The views of a scene show one set of named points, each view turned or mirrored, and shifted as a whole, with a little noise and some points left out.
In the rows, 128 means zero.

Scene 1
View 1
(192): [140 124 144 138 162  91 161 131 114 159 174 138 158 109 117 126 162 153
 104 134 117 108 139 133 158 117 156 118 128 141 139  86 163 126 133 102
 148]
(93): [150 139 150 125 125  86 183 131 139 156 163 164 147  80 122 108 164 161
 115 137 103 116 113 140 152 117 167 142 103 137 154  89 160 122 168 117
 121]
(60): [173 112  93 148 177  96 144  77 133 129 176 139 120  71  96 139  75 159
 127 108 129  97 140 160 154 105 151 151 143 154 107  65 135  97 103 118
 106]
(258): [159 100 140 141 121  76 168 135 137 135 133 149 132  98 105 133 103 172
 101 137 117 113 157 153 145 141 167 154 135 161 128 101 125 119 137 126
 110]
(239): [147 130 111 157 150 103 151 138 109 122 171 103 159 124 108 134 132 128
 109  91 133 111 167 175 120 110 141 126 127 164 109  69 129 156 111  99
 150]
(278): [166 132 105 146 107  93 151 123 136 127 148 131 119  83 108 117 109 146
 118 108 109 107 124 168 128 124 155 179 105 154 127  98 117 125 137 134
 100]
(247): [143 136 107 160 144 107 150 123  93 126 185 115 151 113 111 123 123 117
 122  94 130 101 142 154 133 114 139 139 127 139 118  83 136 142 104 105
 142]
(7): [183 135  97 136 198 105 146  95 155 140 183 108 140  89 101 142 133 161
 109  91 125 110 158 198 131  73 141 127 123 185 104  32 143 127 123 104
 141]
(39): [112 116  98 179 123 100 134 133  46 114 179 113 142 117 116 120  98  93
 127 105 137  88 128 108 137 150 142 147 131 111 122 126 131 134  73 100
 124]
(30): [134  99 105 161 102  80 145 127  96 115 139 138 111  83 108 121  74 139
 121 130 120  95 119 120 141 162 162 176 123 128 128 135 119 107 106 125
  80]
(224): [186 168 114 158 136 135 135  85 112 160 206 134 142 117 103 113 112 129
 127  92 115  84 124 167 164  95 120 193 138 116 131  86 118 118 108 158
 155]
(125): [142 127 132 142 153  91 155 155 118 146 160 104 161 130 118 131 169 144
  93 118 121 116 164 161 127 113 152 112 118 169 128  78 148 152 130  95
 156]
(17): [161 145  84 159 136 110 147 101 113 114 184 120 134  86 104 122 100 120
 134  77 127  98 128 173 124 105 138 163 115 144 111  72 122 133 107 117
 118]
(122): [197 136 151 146 118 112 157 101 143 167 169 162 135 120  98 126  95 174
 105 129 110  98 152 166 180 119 140 195 158 136 135  99 111 105 131 169
 141]
(157): [161 144 122 130 167  96 184 139 155 125 171 118 172 101 111 133 174 151
 108  85 127 134 170 205 108  80 152  98 106 190 108  21 152 165 156  80
 155]
(111): [187 109 149 142  95  86 169 123 157 143 129 166 121 101  99 129  81 188
 102 140 108 111 156 165 160 144 164 192 144 156 133 110 103 107 145 160
 104]
(121): [162 127 143 149 105  96 159 137 121 145 153 143 142 118 110 121 118 152
 105 127 112 105 148 153 150 135 152 169 134 142 137 109 120 128 133 138
 131]
(76): [141 127 155 152  91  93 187 140 104 131 163 172 157 106 114 112 116 138
 125 126 120 112 135 131 156 146 159 156 135 115 140 109 133 136 140 123
 126]
View 2
(192): [210 109 135 183 116 138 129 122  97 140 100 147 110 117  99 109  88 108
 141 136  75 118 130 123  95 129  65 163 130 135 120 140  81 160 114 107
 144]
(60): [194 117 151 132 147 142 165 173  87 169 126 131 112 112 138 116 116 118
 118 110  79 103 177  96  69 178  61 210 157 119 118 158 140 199 129  86
 156]
(7): [204 163  97 159 107 158 152 175  89 141 133 125 129 112  98 104 103 107
 109 100  47  90 189 117  60 149  17 208 171 122 114 147 119 181 123 106
 168]
(258): [200 110 146 132 135 161 152 137 126 151 103 173 104  89 141 131  68 127
 160 137  65 112 131 111  71 125  84 176 130 136 134 155 128 212  94  94
 147]
(39): [169  89 165 140 163 123 133 128 102 171 118 145  96 129 163 147 147 126
 116  93 106  85 118 116 146  99 129 164 158 110 118 148  84 179 158 127
 114]
(122): [194 112 166 119 117 166 173 163 121 151  75 181 105  80 123 148 102  78
 176 148 114  88 152 115  72 157  40 173 113 128 161 134 138 191 136  77
 161]
(278): [180 132 169 118 156 155 136 170 133 137 117 171 120  95 143 135  99 139
 146 131  72 100 148 131  74 126  73 169 148 113 137 150 141 217 137 102
 139]
(76): [168  92 169 133 130 122 144 139 129 145  83 180 109  84 121 144  89 115
 144 154  90 111 114 138 102 118 108 153 124 127 132 155 105 168 110 104
 140]
(111): [195 108 169 105 136 171 166 157 144 151  89 193 105  71 148 146  69 115
 185 153  84 105 138 113  56 142  70 175 114 134 154 151 153 225 103  78
 154]
(30): [179  91 192 115 184 141 137 145 127 164 118 167  99 109 175 138 106 153
 149 129  91 112 124 113  98 124 120 166 141 115 132 157 133 227 134  99
 120]
(157): [184 173  70 169  80 143 137 158 108 116 122 143 140  90  75 107  73 115
 100 111  16 100 165 148  66 106  39 186 171 131 103 157  95 156  86 129
 169]
(17): [161 142 148 123 144 132 143 183 109 145 126 145 126 106 130 135 135 126
 103 104  78  86 170 132  94 131  69 182 174 102 120 153 125 184 153 115
 143]
(93): [197 114 167 169 130 130 114 146 123 119  94 164 126  96  90 108  67 128
 149 174  68 138 130 149  74 141  64 146 122 129 125 147 105 168 114  97
 143]
(239): [176 144 103 145 110 148 146 143 109 149 119 149 115 105 126 137 116 108
 113  88  61  75 145 124 106  90  75 179 166 121 117 148  91 175 123 130
 144]
(125): [204 141  98 175 104 157 127 121 111 131 112 150 115 112 105 118  86 112
 137 110  51  96 130 130  98  89  57 165 149 132 121 139  78 171 110 129
 143]
(224): [174 129 167 127 123 146 155 183 102 144  91 155 118 103 109 149 151  77
 136 124 127  70 166 129 100 152  35 168 141 106 147 127 117 162 182  97
 151]
View 3
(122): [124 109 144 103 137 138 165 108 170 129 133 141 179 147 194  94  96 141
  75 123  88  74 173  88 178 144  93 100 120 166 119 152 103  80 139 153
 166]
(247): [112  85 144 144 123 168 123 111 115 168 110 148 111 160 164 120  78 168
 123 102 111 103 137  90 138 157 123 121 136 123 163 123  96 100 134 126
 131]
(111): [121  92 130  96 159 114 143 108 185 114 134 124 170 136 170  85  95 106
  91 161  95  61 159  98 177 148 108 108 136 135 103 177  99 101 141 156
 173]
(192): [130 105 148 155 117 149 140  88 142 177 101 125  94 160 183  95 121 140
 121 133 103 118 130  99 143 129  92 140 116 123 130 132 106  70 117 154
 120]
(125): [129  97 165 131  91 156 116  87 134 179  96 113  88 172 172  84  77 151
 124 130 118 119 112  92 126 129 117 126 135 109 149 152 110  80 113 155
 113]
(121): [125  89 148 104 125 130 137 105 153 137 114 131 138 143 168  98  97 140
 121 130 107  76 146  91 158 141 105 122 136 139 116 149  95  91 129 142
 152]
(224): [107 102 139 121 122 171 165 119 131 152 138 168 170 138 194 123  82 182
  96  76 111 103 171  89 161 161  96  95 120 177 164 113 100  78 144 137
 155]
(30): [104  57 105 124 175 129 121 124 149 127 115 153 119 124 145 117 114 110
 141 123 120  66 148 103 171 181 108 146 145 115 112 146  94 124 147 113
 184]
(258): [122  88 134 124 151 126 128 101 168 138 116 120 128 153 164  87  97 107
 106 159 101  78 137 100 161 145 115 123 136 110 113 169 101 105 132 149
 151]
(278): [ 98  76 118 114 141 136 132 118 154 137 139 139 148 115 153 104  78 128
 130 137 133  95 142 108 149 160 115 105 147 121 147 151  93 102 140 148
 160]
(39): [113  59 131 139 146 162 110 122 104 158  86 169  81 158 147 138 106 160
 152  72 112  74 143  86 155 185 115 159 141 123 132 111  94 120 142  86
 159]
(17): [ 92  82 122 144 142 169 130 125 124 160 139 159 144 137 158 127  64 159
 118 107 123 109 144 102 140 170 130  99 144 122 184 125  93 111 145 134
 143]
(76): [127  87 147 129 137 124 135 104 135 141 105 134 122 139 151 114 124 144
 142 144  86  62 149  92 153 133 102 141 145 131 104 120  76  97 130 129
 132]
(93): [118 105 135 142 121 121 154  95 157 156 127 122 125 112 167  96 131 128
 145 168 117 118 135 114 140 116  81 126 131 128 123 129  86  63 119 172
 121]
(239): [119  88 157 136 111 170 109 103 123 175 107 130 107 178 163 103  52 162
 114 117 112 106 124  87 129 149 140 110 143 109 171 147 103 105 128 138
 120]
View 4
(93): [ 73 102 132 128 149 108 128 112 172 135 142 103 106 139 133 126 142 190
 206 124 135 138  80 136  90 120 116 138  99  98 143 147 176 125  62 125
 142]
(157): [ 55 115 106 112 109 146 114 115 176 166 184  93 100  86 128 164 200 114
 138 123 129 128 135 133 101 108 114 140 126 103 172 106 150 138  45  37
 119]
(111): [ 66 140 127 156 159 137 124 113 138 110 100 123  98 151 162 145 131 199
 162 100 138 170  69 168 100 115 130 128 100 172 161 125 169 197 104 155
 161]
(30): [130 131 130 156 172 157 121 144 127 105  79 142 114 124 162 144 128 194
 186  88 107 154  97 158 138 107 108 132  92 137 126 170 163 130  69 191
 142]
(122): [ 82 150 110 139 138 142 152 109 148 145 109 122 112 167 156 138 112 199
 145 119 155 143  60 164 104 149 124 140  83 163 177 103 169 169 117 141
 150]
(7): [ 69 132 111 121  98 194 132 120 164 179 151 110 107 105 110 161 162 130
 157 112 127 117 116 148 137 112 102 137 120 144 188  71 167 130  62  73
 107]
(39): [179 142 102 142 164 158 150 167 138 133  95 147 128 109 177 150 138 174
 150 101 111 126 125 153 148 130  92 147  65  96 123 174 137  69  68 158
 123]
(76): [107 118 108 144 174 115 134 131 155 128 120 119 116 131 173 135 141 195
 158 120 133 144  91 153  93 140 122 142  74 101 137 175 164 140  75 136
 159]
(258): [ 75 129 124 155 162 141 125 130 155 115 117 123  94 127 161 145 157 181
 174  95 127 159  98 159 105  98 114 125  94 145 150 130 163 161  86 130
 148]
(125): [ 93 135 115 122 132 119 143 134 175 137 158 113  93 112 159 151 181 143
 153 112 136 135 127 134  97  98  96 138  96 102 155 114 131  97  79  79
 120]
(60): [ 93 128 110 149 133 216 135 139 150 168 108 132 120 117 124 155 132 169
 176  96 117 126  97 168 156 122 104 134  92 158 170 102 189 141  65 125
 126]
(247): [131 138 102 125 134 160 140 140 149 156 129 125 122 110 153 155 150 151
 137 116 125 121 120 146 132 135 102 148  90 107 152 136 145  98  66 113
 119]
(192): [ 91 119 113 133 146 133 156 137 191 155 151 113 102 128 145 135 156 175
 187 117 138 123 103 140 103 117  97 139  72  97 153 118 165  95  72  93
 127]
(121): [ 99 141 118 135 149 121 138 122 148 123 118 121 107 140 166 143 139 181
 151 114 140 151  88 151 100 126 117 139  92 129 152 136 150 141  95 138
 144]

In a view up to two points have been moved. Name them for each view, in the order of its rows, or write -.
view 1 | -
view 2 | (278), (239)
view 3 | (76)
view 4 | (93), (192)

Scene 2
View 1
(205): [166 168 130 131 156 164 131 133 116 104 149 159 157 169 131 129 109 107
 100 144 105 126 136 107 129 149 133 141 122 106 152 124 118 114 118  42
 102]
(257): [131 164 109 166 202 167 159 173 146  89 133 136 161 179 124 154 132 108
  97 160  72 127 158 117 188  95 146 123 140  91 143 176 117  93 115  70
 114]
(216): [133 146  88 118 165 162 140 119 129 104 124 146 169 165 122 139 129 105
 113 142 100 113 136 135 143 138 145 153 117  77 165 150 138  97 129  60
 122]
(261): [183 190 145 128 119 153  99  90  94 118 177 173 167 162 124 105  78 114
 120 119 150 142 119  95  59 184 122 149 112 113 172  79 134 136 111  33
 102]
(6): [162 175 120 115 106 191 117 101  87 114 143 154 164 154 111 115 121 106
 118 137 137 121 123 125  80 177 124 165 107 125 190  87 158 112 111  56
 103]
(117): [172 134  87  80 137 123 108  76 134 103 138 189 160 142 136  91  95  85
 109 115 108 132 101 111  74 199 140 164 103  70 142 105 100 133 148   3
 113]
(178): [131 160 108 140 114 191 153 159 115 110 117 148 187 151 124 136 161 132
 121 185  99  98 131 134 161 133 148 181 107 120 169 156 164  73 129  88
  93]
(249): [151 144  94 136 195 138 140 148 154  70 129 161 142 161 129 116 123  72
  76 143  46 146 140 111 141 132 138 122 138  80 116 151  79 113 132  27
 114]
(276): [122 151  90 162  65 111 130 140 126 109 139 183 247 136 152 102 149 159
 142 193  90 120 112 123 123 145 164 210  95  95 147 180 166  58 159  82
  83]
(186): [110 185 127 228 155 140 158 187 125  96 159 134 220 187 137 154 148 154
 117 192  74 138 172 116 185  67 146 141 140 107 151 203 161  56 109 113
  93]
(47): [146 132  77 114 116 111 115  92 124  99 136 181 193 142 141  93 123  99
 113 141  86 137 112 126  85 173 143 175 105  71 145 134 126  98 152  32
 106]
(143): [124 145  91 136 216 162 159 135 136  98 127 129 161 188 123 164 131  98
  96 142  80 121 164 137 178 103 142 123 136  70 162 172 129  93 116  65
 127]
(194): [144 142  74 103 174 168 130 119 157  74 109 157 132 143 100 111 120  63
  94 125  87 124 120 121 114 159 144 136 123  80 144 119  95 131 129  26
 131]
(232): [166 148  99  79 121 209 128 101  93  97 111 153 127 140 106 106 142  62
  87 136 103 114 119 141  83 189 117 160 108 125 175  75 135 114 121  35
 108]
(200): [181 152 134 123 193 102 126 109 129 128 177 179 181 191 169 139  70 131
 109 125 112 137 142  96 143 150 139 133 120  59 131 162 100 120 136  18
 103]
(136): [167 172 111 122 140 179 125 161 165  70 119 177 129 124 104  91 112  84
  97 146  93 122 104  87 117 168 150 149 117 114 125 109  81 145 129  24
 108]
(69): [160 157  99 113 146 186 137 163 166  73 105 171 131 126 108 100 127  82
  95 152  81 111 108 101 135 162 151 155 117 111 126 124  85 130 134  32
 107]
(95): [164 170 140 161 205 152 140 135 106  89 165 142 143 195 133 141 113  81
  68 136  66 161 171 112 134 118 107  97 150 107 143 132 104 106 101  38
 103]
(113): [132 142  90 113 114 169 140 117 103 123 120 153 195 153 129 133 149 127
 124 164 110 101 125 146 134 152 143 184 101  97 180 149 167  77 138  76
 102]
(10): [169 137  96 118 118  55  96  71 132 111 173 212 213 149 165  80  79 119
 124 122 104 158 103  95  59 187 145 169 104  52 126 136 103 117 162   5
 102]
View 2
(69): [117 177 146 108 100 105 109 122 146 120 138 120  90 137  88 131  87  98
 167 171 142 110 145 163 160 104 121 130 190 112  90 157 155 172 100 124
 139]
(143): [149  88 134  71 116  77  89 117 120  88 113 102 132  99 132 170 118 126
 127 126 114 140 108 141 178 102 154  69 178 107 129 127 171 107 128 123
 155]
(113): [108  50 168 110 156 105 120 107 136  92 135 127  83 149 154 108 140 123
 174 172 120 102 121 148 153 159 161 110 143 116 119 135 136 137 128 134
 127]
(186): [145  71 142 102 114  74 142 107 107  66 138 141 177 104 162 170 150 177
 118  88 137 159  54 129 200 148 185  93 164  98 133 104  99 130 136 212
 193]
(232): [ 99 116 165 117 122 110  80 105 162 117 141 121  86 120  97 106 131  97
 216 156 110  85 186 163 120 155 129 114 170 134  94 152 176 178 112  73
  77]
(136): [121 197 145 115  89 106 115 133 138 124 153 116 100 139  91 128  87 107
 171 163 146 111 159 165 144 123 118 135 187 107  72 155 157 189 105 119
 136]
(257): [144 113 133  83  98  80 105 113 125  89 126 121 145 101 121 176 115 136
 122 115 131 149  92 142 189  99 156  87 186 100 124 129 146 127 120 153
 167]
(205): [135 131 139 108 107  92 112 134 128 104 148 118 121 115 123 120 116 134
 161 131 126 125 136 163 130 141 147  98 170  93  87 123 154 171 124 122
 107]
(261): [134 140 152 125 111 102 124 159 117 116 180 104 119 132 149  82 125 144
 194 128 126 103 181 167  77 208 141 103 144  95  49 120 164 199 144  99
  78]
(6): [105  96 169 121 119 111 103 118 143 115 165 118 101 135 137  94 148 130
 204 135 123 102 176 153 106 196 149 106 146 118  79 142 160 181 127 108
  83]
(95): [160 142 119 100  95  69  92 133 117  83 132 118 176  62 103 154 119 144
 159  80 108 134 123 166 149 126 147  78 198  98 103 101 160 168 134 112
 114]
(276): [116  80 172 139 177 100 175 126 106  74 141 140  97 173 173  90 128 137
 178 192 141  88  86 156 177 184 161 153 141 110 112 117  81 156 144 184
 183]
(178): [ 98  62 165 113 131 106 124  88 150  98 136 146  94 145 139 129 146 132
 162 152 135 123 103 138 172 145 167 117 154 115 125 143 117 147 110 170
 141]
(200): [176 135 115  97 133  72 130 182  89  89 138  97 126 118 156 109  80 146
 128 149 121 128 105 190 115 121 149  81 167  56  75  86 159 150 157 114
 110]
(194): [135 159 147  89 113  95  89 132 129 111 129  90 103 123 101 140  92  90
 172 164 120  96 165 159 153 119 113 113 186 127  95 149 189 145 121  83
 144]
(10): [170 162 140 129 177  80 158 200  68  77 147  83 112 150 168  64  75 121
 189 200 121  62 141 202 112 183 120 135 157  85  60  86 140 171 181  92
 137]
View 3
(232): [160 104 209 155  71 102  83 122  96 137 155 116  95 155 141 121 113 175
 189 121 196  60 117 169 129 138 133 148 132 101 120 169 102  90  63 137
 175]
(117): [127  90 193 195  70 143  97 184  77 105 108 130 118 124 121 147  98 167
 160 130 180  78 129 165 137 108 118 116 156 107 164 157  87  42 101  88
 151]
(276): [ 25 172 174 184 106 112 123 115 107  88  93 118  98 203 125 173  95 138
 145  38 154 134 125 114 188 123  94 136 170 109 127 160  57 143 192 112
 168]
(186): [ 46 181  99 131 182 101 149  81 145 110 127 135  95 173 198 138  80 109
 131  82 149 138  95  57 223 139 117 187 138 123  94  87  70 160 169 164
 100]
(10): [ 78 114 180 220  95 158 103 205  84  83  81 148 130 128 129 158  95 152
 120 113 153  84 141 148 171  84  86  98 175 113 184 146  64  48 139  45
 155]
(249): [141  96 108 150 135 113 113 150 101 130 118 141 105 134 125 126  69 140
 177 137 132 106 106 100 167 126 145 136 155  98 119 112  86  61 102 130
  72]
(205): [116 131 166 171 122 127 116 136 121 116 127 128  98 129 168 124  94 155
 147 131 170  85  98 124 168 132 140 160 137 111 142 127 100  97  94 139
 130]
(257): [107 126 104 132 152 111 138 111 118 122 134 126  98 141 168 132  69 134
 161 125 158 133  90  76 184 150 151 175 133 115 101  95  91 104 132 173
  74]
(136): [116 111 149 174  88 131 110 150 122 139  97 127  80 146 112 144  78 159
 201 123 152  69  98 148 133 124 162 148 180  85 152 126 129  85  67 143
 117]
(95): [152 124 124 140 168 111 110 134 125 134 148 151 106 118 193  96  88 136
 142 157 146  78  99  97 194 125 137 159 128 114 122  99  88  83  73 130
  93]
(261): [ 98 137 213 198  93 154  98 158 126 114 120 140 106 121 191 132 114 161
 129 133 200  34 121 173 157 103 109 157 147 120 176 131 107  96  70  99
 184]
(200): [101 122 159 198 140 156 129 177 106  86 106 132 114  87 176 127  82 153
 100 152 158 109  97 105 189 121 137 139 130 121 166 119  79  58 135 110
 105]
(178): [ 78 156 173 150 109  95 127  84 118 113 134 102  83 184 151 145  97 152
 163  74 179 129  95 110 168 156 136 171 135 109 102 151  85 146 150 173
 150]
(47): [ 99 108 176 181  89 120 103 157  80 103 113 131 121 156 122 152  97 152
 157  97 168 100 139 143 161 109  99 119 157 110 138 156  68  73 136  88
 153]
(113): [ 90 135 194 159  94 105 119 104  93  99 139 103 104 172 151 148 103 158
 155  84 199 128 115 127 161 149 116 157 121 119 110 164  69 119 158 148
 166]
(6): [110 135 215 170  81 122  99 121 116 121 145 122 100 151 178 134 119 163
 154 110 213  57 120 165 148 128 110 167 132 117 137 150 103 116  83 133
 190]
(69): [125 105 149 165  89 119 112 140 110 137 105 116  79 150  99 142  77 162
 203 115 153  91  96 136 134 139 167 147 168  85 132 134 120  84  85 155
 110]
(216): [111 109 155 150 100 117 123 126  93 106 137 117 112 144 155 145  88 152
 158 117 195 126 113 115 160 143 127 160 124 121 110 133  84  89 140 150
 122]
(194): [143  75 139 150  80 121 108 151  86 131 125 124 110 141 122 143  78 157
 200 137 183  97 122 140 132 129 137 147 151 104 120 124 105  57  91 140
 106]
View 4
(276): [164 127 169 106 172 173 120  41 112 234  91  48 116  81 167 153  94  80
  76  85 124 144  84  90 136 134 138 122 149 228  95 128  50 158 160 176
 116]
(257): [110  65 132 144 149  98 124  85 149 131 139 118 147 120 153 107 133 142
  66 131 115 170  41  46 116 106  91 102 179 156 120 156 128 133 140 196
 146]
(113): [162 141 137  98 130 149 130  47 133 184 118  90 144 110 129 126 134  97
  87  90 135 151 100  91 114 102 154 132 167 171 116 136  64 140 157 149
 160]
(261): [157 143 103 178 171 197 180  70 133 142 109 126 105 117 154 105 103 130
 159 122 140  84 120 111 106 109 136 196 151 173 128  90  58  66 112 114
 142]
(69): [124 102 127 132 192 138 128  88 148 141 144 150 130  70 107 148  87 107
  93 139  90  89 113  49 138  92 112 148 190 155 141 181 114 106 133 144
 145]
(143): [116  89 125 132 128 108 116  85 154 119 143 118 152 136 148  91 166 149
  69 125 126 172  55  52 114 108 115 123 169 139 138 165 114 140 140 190
 159]
(232): [170 170 115 142 135 153 150  72 143 127 153 133 161  93  95 123 102 108
 119 111 117  83 164  94 107  70 132 166 176 146 155 150  86  96 134  98
 172]
(95): [115  93 112 202 136 108 151  92 154  90 154 125 151 143 174  76 111 160
  88 138 120 124  83  61 102 121  83 123 164 164 139 128 120  99 108 178
 150]
(117): [140 161 120 145 181 193 132  82 141 132 123 138 105 101 146 122 116 115
 116 131 113  57 150  74 137 133 162 207 141 171 174 173  53 104 118 141
 139]
(249): [111  98 133 165 171 121 116 102 154 106 152 130 140 104 155 115 109 141
  67 148  95 102  95  36 135 126  97 139 162 169 160 189 117 122 121 189
 133]
(186): [131  54 154 151 142 106 134  66 130 181 113  53 147 119 186 109 117 134
  59 107 134 214   6  70 107 117  75  68 169 197  73 103 112 150 150 211
 124]
(205): [126 106 113 159 159 141 153  72 140 135 129 131 129 122 146 108 108 127
 109 127 120 111  97  75 115 110 122 146 171 164 129 128  94  99 123 154
 153]
(216): [139 119 129 121 144 144 123  74 144 144 127 116 134 117 137 113 148 125
  86 117 125 144  85  68 121 104 135 149 164 150 137 162  88 135 142 167
 154]
(10): [134 155 134 162 200 216 130  75 128 159  97 103  79 111 201 118 107 122
 112 129 121  58 129  79 148 178 165 209 109 216 163 154  27 116 110 174
 107]
(200): [ 89  93 107 156 172 154 140  66 148 135 110 140  87 157 197  86 132 141
 106 140 125 104  78  60 128 167 158 159 144 176 142 132  67 110 107 196
 143]
(47): [154 168 145 136 165 183 119  75 131 158 121  96 122  94 159 129 111 107
  87 114 115  81 137  77 139 139 151 176 133 198 162 171  51 136 132 158
 131]
(194): [137 129 126 138 170 153 119 104 153 108 147 147 137  88 116 126 132 132
  94 140 106  99 113  52 135  92 117 179 165 139 169 199 107 113 132 147
 144]
(136): [129 100 123 148 205 151 142  93 146 135 136 155 120  68 113 150  77 113
 110 146  91  77 115  53 139  93 106 163 183 161 139 170 114  87 127 137
 134]
(178): [155 107 141 102 138 125 134  47 129 194 123  89 149  99 121 135 109  93
  80  93 127 166  78  85 112  88 127 102 188 173  95 126  90 140 159 152
 155]
View 5
(205): [112 135 165 101  99 152 113 132  93 112 126 129 148 141 125 122 138 116
  79 141 108 110 127 153 106 140 121 103 147 133 111 115 130 137 118 127
 158]
(249): [ 68 119 167 127 121  96 116 130  93 142 117 136 127 155 128 130 112 111
 117 134 138 137  94 159 117 150 130 133 134 176 100 104 107 149 122 108
 137]
(216): [107 134 141 111  97 132 105 126 116 120 116 158 162 128 110 154 124 129
  93 125 100 148 150 151 124 119 134 116 129 132 101 104 103  98 118 108
 153]
(117): [109  89 134  66  91 129 109 140 124 107 101 132 111 186  68 124 152 140
  35 126 136 142  81 169 105 134  72 113 162 157  83 103 106 128 174  99
 174]
(200): [ 68  71 163  90  88 166  88 106  81 123  94 102 123 133  98 120 131 118
  76 141  75 150 112 139 119 141 121  92 119 162 108 107 121 175 132 143
 133]
(47): [ 98  87 127  82 107 121 103 128 146 106 116 156 120 167  76 120 162 130
  66 133 113 156 111 148 115 130  92 137 163 116  78  83 100 102 155 120
 169]
(6): [164 149 136  73  85 167 125 154 117  81 134 158 164 155 113 119 174 127
  37 139 111  93 137 163  94 120 102  94 165 100 106 106 139  98 138 119
 193]
(10): [ 72  25 126  53  95 143  95 117 142 107 102 127  89 176  58  93 170 125
  44 149 101 158  87 132 115 149  61 119 157 133  72  79 106 145 190 152
 162]
(232): [161 174 142  87 104 128 129 165 110  90 126 157 156 178 102 140 164 135
  46 126 142 103 102 191  84 117 114 122 179 125  99 112 132  95 133  72
 201]
(95): [ 87 125 170 129 111 131 130 144  63 125 124 139 154 139 166 115 134  85
 121 149 108 104 102 158 110 151 170 111 113 160 123  94 155 166 105 126
 144]
(186): [ 68 133 162 147 123 148 105  94 121 132 156 162 178  77 174 112 125  89
 164 162  47 132 210  92 139 146 169 128 125  71 114  88 109 108  64 196
 119]
(261): [147 102 145  58  75 183 127 150 106  87 129 132 141 167 112  98 173 117
  19 152 111  84 112 152 100 139  78  74 157 128 108 106 150 142 165 147
 187]
(194): [114 140 148 113 103  94 125 148 114 130 122 155 144 167 113 150 110 131
  81 118 163 133 104 171 117 132 101 116 141 176  95 114  95 113 139  85
 162]
(136): [115 159 179 105 112 115 120 134 115 133 149 124 127 172 122 122 108 131
  75 136 174  97 111 158 107 158  66 117 185 154  99 138  89 133 131 119
 161]
(178): [122 176 153 113 115 148  97 109 132 111 143 156 168 116 117 137 141 132
 102 137  81 134 192 134 115 123 135 136 173  64 105 114  96  69  82 132
 156]
(113): [127 145 131  95 101 147  94 119 136  99 121 162 164 126  90 147 158 140
  77 129  78 150 173 144 109 107 131 131 159  77  98 101 101  70 109 117
 166]
(143): [ 87 140 149 138 100 120 109 126  91 137 111 160 176 109 140 163 104 116
 129 121  92 154 154 150 129 121 169 112  96 155 115 102 109 119  93 105
 130]

In a view up to two points have been moved. Name them for each view, in the order of its rows, or write -.
view 1 | -
view 2 | (186)
view 3 | -
view 4 | (47)
view 5 | (249)
